Each row is a point on a tangle of strands that fork and nearly touch. The rows are in no order.
(in the rows, 128 means zero)
Two points are linked if the straight distance between their rows is under 132. Some points are linked to none.
Mel: [189 104 112 140 85 123 111 72 172 34 90 152 138 155 104 124 100 156 148 209 159 84 142 107]
siza: [162 97 127 127 97 96 94 151 169 143 52 162 144 155 78 159 83 182 146 164 158 156 142 127]
Fafil: [181 123 138 142 145 154 125 143 163 179 111 166 104 153 110 74 90 161 172 194 149 52 124 75]
fosif: [105 188 119 145 147 170 149 156 168 206 145 152 79 155 132 66 125 135 145 111 133 111 110 117]
fel: [30 96 134 98 176 115 127 137 102 197 149 77 101 81 160 118 114 111 111 106 147 102 133 109]
Dulu: [132 147 145 111 149 101 79 139 99 117 82 146 177 90 86 131 93 135 99 136 101 167 120 117]
dov: [105 171 131 109 181 115 106 132 90 147 174 105 148 63 139 102 143 109 68 91 105 168 120 135]
Rupib: [184 133 129 88 18 184 85 156 190 121 168 95 95 145 146 112 86 115 143 109 136 206 146 125]
pidok: [118 79 109 162 182 116 180 117 83 105 164 162 151 149 129 151 196 132 161 130 152 64 95 161]
tida: [162 110 132 157 151 134 192 124 87 96 171 143 117 196 114 94 167 97 210 182 138 46 97 72]
fedif: [117 137 131 158 125 171 201 143 134 131 156 133 68 205 130 80 148 92 199 167 137 69 94 97]
Roku: [131 76 136 147 109 152 142 85 123 65 122 127 146 102 141 136 121 136 121 160 128 52 112 160]
daden: [105 177 154 132 110 160 113 164 119 134 179 70 122 105 159 44 112 93 116 90 135 192 125 145]
vezuk: [124 131 110 136 125 111 120 121 155 177 103 128 123 118 159 151 140 165 113 82 128 138 175 161]
dib: [185 141 125 157 146 136 110 104 135 149 94 174 141 131 131 97 98 181 114 185 139 66 131 117]
rebiv: [84 87 119 121 213 149 122 136 127 184 157 168 128 81 106 136 129 158 108 148 163 85 83 135]
sasa: [111 82 139 126 86 141 91 156 149 133 120 136 157 104 104 161 104 179 111 95 150 209 117 187]
getu: [78 83 133 104 111 103 87 143 127 122 88 113 161 84 99 139 104 154 117 89 148 210 145 175]
Rak: [149 157 109 142 194 173 138 163 154 209 139 174 85 154 111 92 125 137 170 156 133 71 116 73]
povod: [152 156 138 131 174 95 111 149 107 133 103 174 154 123 76 143 122 133 124 153 119 132 104 106]
zif: [71 104 142 95 61 144 148 83 128 45 139 66 102 98 172 94 125 65 125 144 101 87 137 128]
zafi: [90 39 125 126 125 84 150 121 143 128 84 112 113 130 138 156 143 139 174 147 169 73 161 151]
divu: [151 218 125 135 133 82 135 118 120 133 104 120 121 148 147 107 143 102 126 93 75 136 166 115]
Lenar: [111 120 132 152 109 141 109 160 164 146 119 179 149 123 98 149 119 188 109 105 160 184 93 189]
firu: [85 130 169 110 113 106 156 116 60 78 134 50 120 130 157 144 120 60 132 117 100 162 153 108]
lol: [98 149 145 119 120 128 112 149 83 93 153 58 152 94 146 87 127 80 115 85 128 223 154 165]
dinab: [131 171 121 178 138 162 126 131 156 149 142 190 147 128 121 118 145 177 93 103 138 149 93 182]
soreb: [22 144 120 98 222 97 158 139 96 190 157 127 86 137 108 103 136 90 118 148 158 133 77 81]
meraz: [177 188 109 164 117 149 82 120 136 145 117 174 174 124 130 127 131 190 54 104 108 192 123 156]
pafit: [113 129 109 118 152 97 118 154 167 213 107 158 110 129 124 155 141 164 128 102 147 147 146 137]
vab: [149 79 110 171 187 206 149 125 109 140 183 178 131 126 120 118 147 165 161 160 152 29 81 124]
bire: [128 164 100 152 136 99 141 70 142 126 82 150 146 138 163 76 149 152 119 125 118 79 152 171]
sek: [149 161 115 96 151 122 63 152 115 165 148 99 166 69 142 88 132 129 79 93 115 213 152 131]
Sog: [72 90 104 134 208 124 196 122 54 133 181 153 138 153 134 138 201 104 160 142 148 72 75 127]
rof: [181 131 117 114 63 158 76 112 138 74 100 106 169 113 106 131 82 145 99 109 110 212 160 143]
sonef: [107 170 148 141 83 151 183 136 160 126 146 108 54 180 143 80 125 79 166 134 119 107 125 103]
nen: [119 87 135 117 211 119 103 117 88 137 128 170 171 59 105 152 119 156 88 157 139 82 92 134]
nofe: [131 119 124 144 148 149 169 137 120 162 146 114 85 151 154 166 145 113 155 111 120 75 149 113]
ribab: [101 162 162 156 136 117 144 126 81 55 123 154 170 131 89 109 124 107 121 144 115 127 66 156]
logu: [148 72 130 74 37 174 91 147 176 119 162 64 101 102 165 139 83 114 139 103 151 192 168 139]
Tuv: [170 112 128 131 139 80 168 105 92 97 129 139 147 170 126 58 153 106 203 195 125 34 120 74]
Vosab: [60 136 158 140 115 106 156 131 117 81 107 133 141 135 103 80 122 107 141 147 133 123 77 163]
noguz: [123 165 139 163 178 108 146 147 100 107 145 195 156 148 75 130 153 123 134 142 136 122 62 141]
Pul: [61 110 162 99 95 118 164 108 93 80 122 55 101 128 164 108 111 61 140 149 105 107 138 104]
totug: [147 169 117 87 178 65 98 167 121 187 118 123 129 112 108 159 155 119 101 106 100 195 156 72]
Lel: [148 150 110 145 82 144 132 104 173 148 121 102 104 128 186 130 134 151 120 77 112 130 187 164]
Leb: [87 132 126 105 205 66 144 123 78 149 138 130 126 104 124 182 165 105 107 110 123 128 127 122]
Lem: [71 205 145 109 205 105 152 134 72 161 163 121 105 137 122 90 137 70 105 133 110 151 92 72]
fal: [169 138 130 98 101 153 51 176 137 183 134 118 160 99 128 83 101 155 93 109 124 219 123 126]
Vivef: [42 114 110 120 234 136 181 131 65 156 183 140 100 151 120 142 172 93 133 147 148 107 69 104]
donif: [181 136 125 160 108 177 124 164 143 160 160 150 126 147 121 201 141 155 120 82 116 165 119 137]
fanun: [38 88 147 102 140 95 108 135 104 140 112 81 139 76 136 118 109 124 113 100 141 155 144 151]
mimuk: [123 207 137 147 118 158 133 158 151 172 165 125 107 139 149 72 135 124 123 79 111 173 125 137]
git: [142 169 100 84 173 71 91 152 162 219 102 156 127 108 108 126 141 155 84 121 118 187 136 93]
mur: [99 162 172 140 147 97 191 133 61 89 125 125 116 193 117 115 139 58 162 169 120 126 87 85]
Rogat: [61 56 134 113 148 81 127 132 129 152 83 113 128 100 129 158 121 143 142 123 156 101 150 155]
fubu: [164 119 112 130 84 80 129 74 182 39 80 151 126 180 95 74 128 131 185 203 155 80 141 107]
Boz: [123 70 143 102 73 160 121 148 152 146 152 68 90 107 163 173 100 121 142 93 134 145 171 135]
Muro: [112 106 132 108 206 92 114 116 72 123 138 136 160 68 110 188 144 123 86 119 113 116 111 136]
vav: [184 157 113 117 99 152 50 148 144 175 113 164 178 123 121 101 117 194 53 117 116 226 122 130]
lataf: [79 181 160 115 167 114 129 129 64 123 154 105 145 95 131 78 115 84 98 123 102 129 92 103]
nep: [103 37 125 113 74 115 149 99 183 68 105 113 89 132 136 147 137 112 181 180 172 65 149 132]
kepud: [94 107 107 112 203 159 121 142 129 198 184 143 114 69 128 166 148 150 77 100 140 126 105 133]
rava: [128 113 159 131 125 190 115 162 140 171 142 129 114 99 122 119 72 142 121 143 130 95 101 103]
Nomed: [171 199 119 121 148 73 109 129 110 139 90 120 151 131 123 154 150 112 109 93 80 173 170 108]
Dumur: [188 137 128 142 112 129 104 167 122 129 130 128 147 142 108 221 137 139 124 93 108 193 136 123]
bod: [118 89 139 111 82 161 136 69 122 40 130 89 138 83 162 128 106 95 110 151 92 59 130 141]
rolo: [153 142 135 156 113 184 164 168 148 159 166 132 79 168 131 169 133 119 155 101 122 126 124 115]
deso: [131 153 144 123 102 123 98 111 127 81 82 120 167 103 99 99 87 129 107 122 100 167 136 138]
pak: [148 129 127 135 145 59 158 106 105 105 94 134 136 165 128 110 145 104 182 160 128 65 141 107]
Maz: [120 138 104 145 171 124 145 163 170 207 127 185 97 169 103 158 166 162 157 107 163 133 124 132]
fifo: [200 116 131 96 77 128 84 113 152 71 64 127 140 132 80 166 50 129 133 188 113 131 157 70]
lusi: [69 91 145 114 155 138 151 141 99 174 135 78 94 109 161 126 114 101 138 130 130 64 137 100]
Sop: [167 102 103 106 63 146 92 56 165 28 73 127 144 125 112 157 77 141 113 173 134 106 171 112]
Fusaf: [186 145 134 105 33 163 90 130 186 83 127 117 121 142 117 126 75 119 129 127 111 193 147 112]
volo: [126 105 112 174 79 163 193 91 158 64 164 141 106 164 143 114 191 114 172 152 146 53 92 165]
pasug: [214 129 108 142 95 194 82 158 144 192 170 139 141 133 153 177 132 188 83 82 113 179 130 130]
Zenir: [174 151 155 142 118 113 131 169 95 107 138 113 126 161 96 221 127 97 142 112 101 180 133 91]
Raro: [154 138 101 160 74 131 145 70 164 71 115 113 130 140 162 168 149 143 117 86 115 122 166 187]
golod: [122 131 149 124 100 118 140 126 84 71 155 55 128 121 147 156 132 70 127 84 102 189 172 137]
Zib: [153 146 90 163 102 113 159 46 135 65 95 133 154 148 167 127 160 146 120 121 108 73 152 179]
Timaz: [168 166 99 166 156 125 127 88 151 165 96 186 135 144 158 67 139 190 100 160 139 74 151 144]
ked: [135 82 126 176 118 151 173 100 114 61 158 152 148 144 129 144 169 134 152 150 146 55 83 171]
Vis: [71 126 140 123 81 92 160 99 144 52 83 121 133 152 111 53 128 94 157 168 129 98 104 153]
fogi: [128 89 118 111 167 171 100 157 115 206 184 112 123 69 157 193 144 151 90 75 124 146 143 131]
Pob: [228 104 109 115 44 181 62 159 155 171 145 122 146 157 146 163 112 188 98 95 125 213 133 136]
noba: [121 148 126 136 75 91 149 100 192 81 66 149 111 173 108 58 114 126 170 166 144 110 134 146]
duk: [99 153 113 112 194 40 160 113 96 143 105 143 134 143 132 132 172 98 140 126 127 99 140 122]
tiru: [136 80 129 119 116 165 110 155 122 170 178 80 120 88 171 189 132 133 115 65 133 164 165 152]
zaz: [120 85 99 121 55 125 132 62 207 63 84 126 95 134 159 131 135 140 146 160 155 72 174 152]
nuru: [200 135 158 113 102 117 106 156 112 91 102 107 135 142 88 201 81 100 142 152 88 147 142 60]

A fork is a point with three links, a tip a point with one. Leave the first point through the second and follow the links. Name the first fork or tip that comes.
bire, Timaz: ked
Muro, Leb: sonef
rof, deso: donif
ked, pidok: fanun
dib, Timaz: pafit

Name the points in between on the shortest way along the links from the first point to the second, in order.
noguz, rebiv: povod Dulu deso rof Fusaf Rupib logu Boz tiru fogi kepud
fogi, fedif: kepud rebiv nen Muro Leb duk pak Tuv tida
dib, totug: Timaz bire Zib Raro Lel vezuk pafit git
Pob, fel: pasug donif rolo nofe lusi
Sog, dov: Vivef soreb Lem lataf
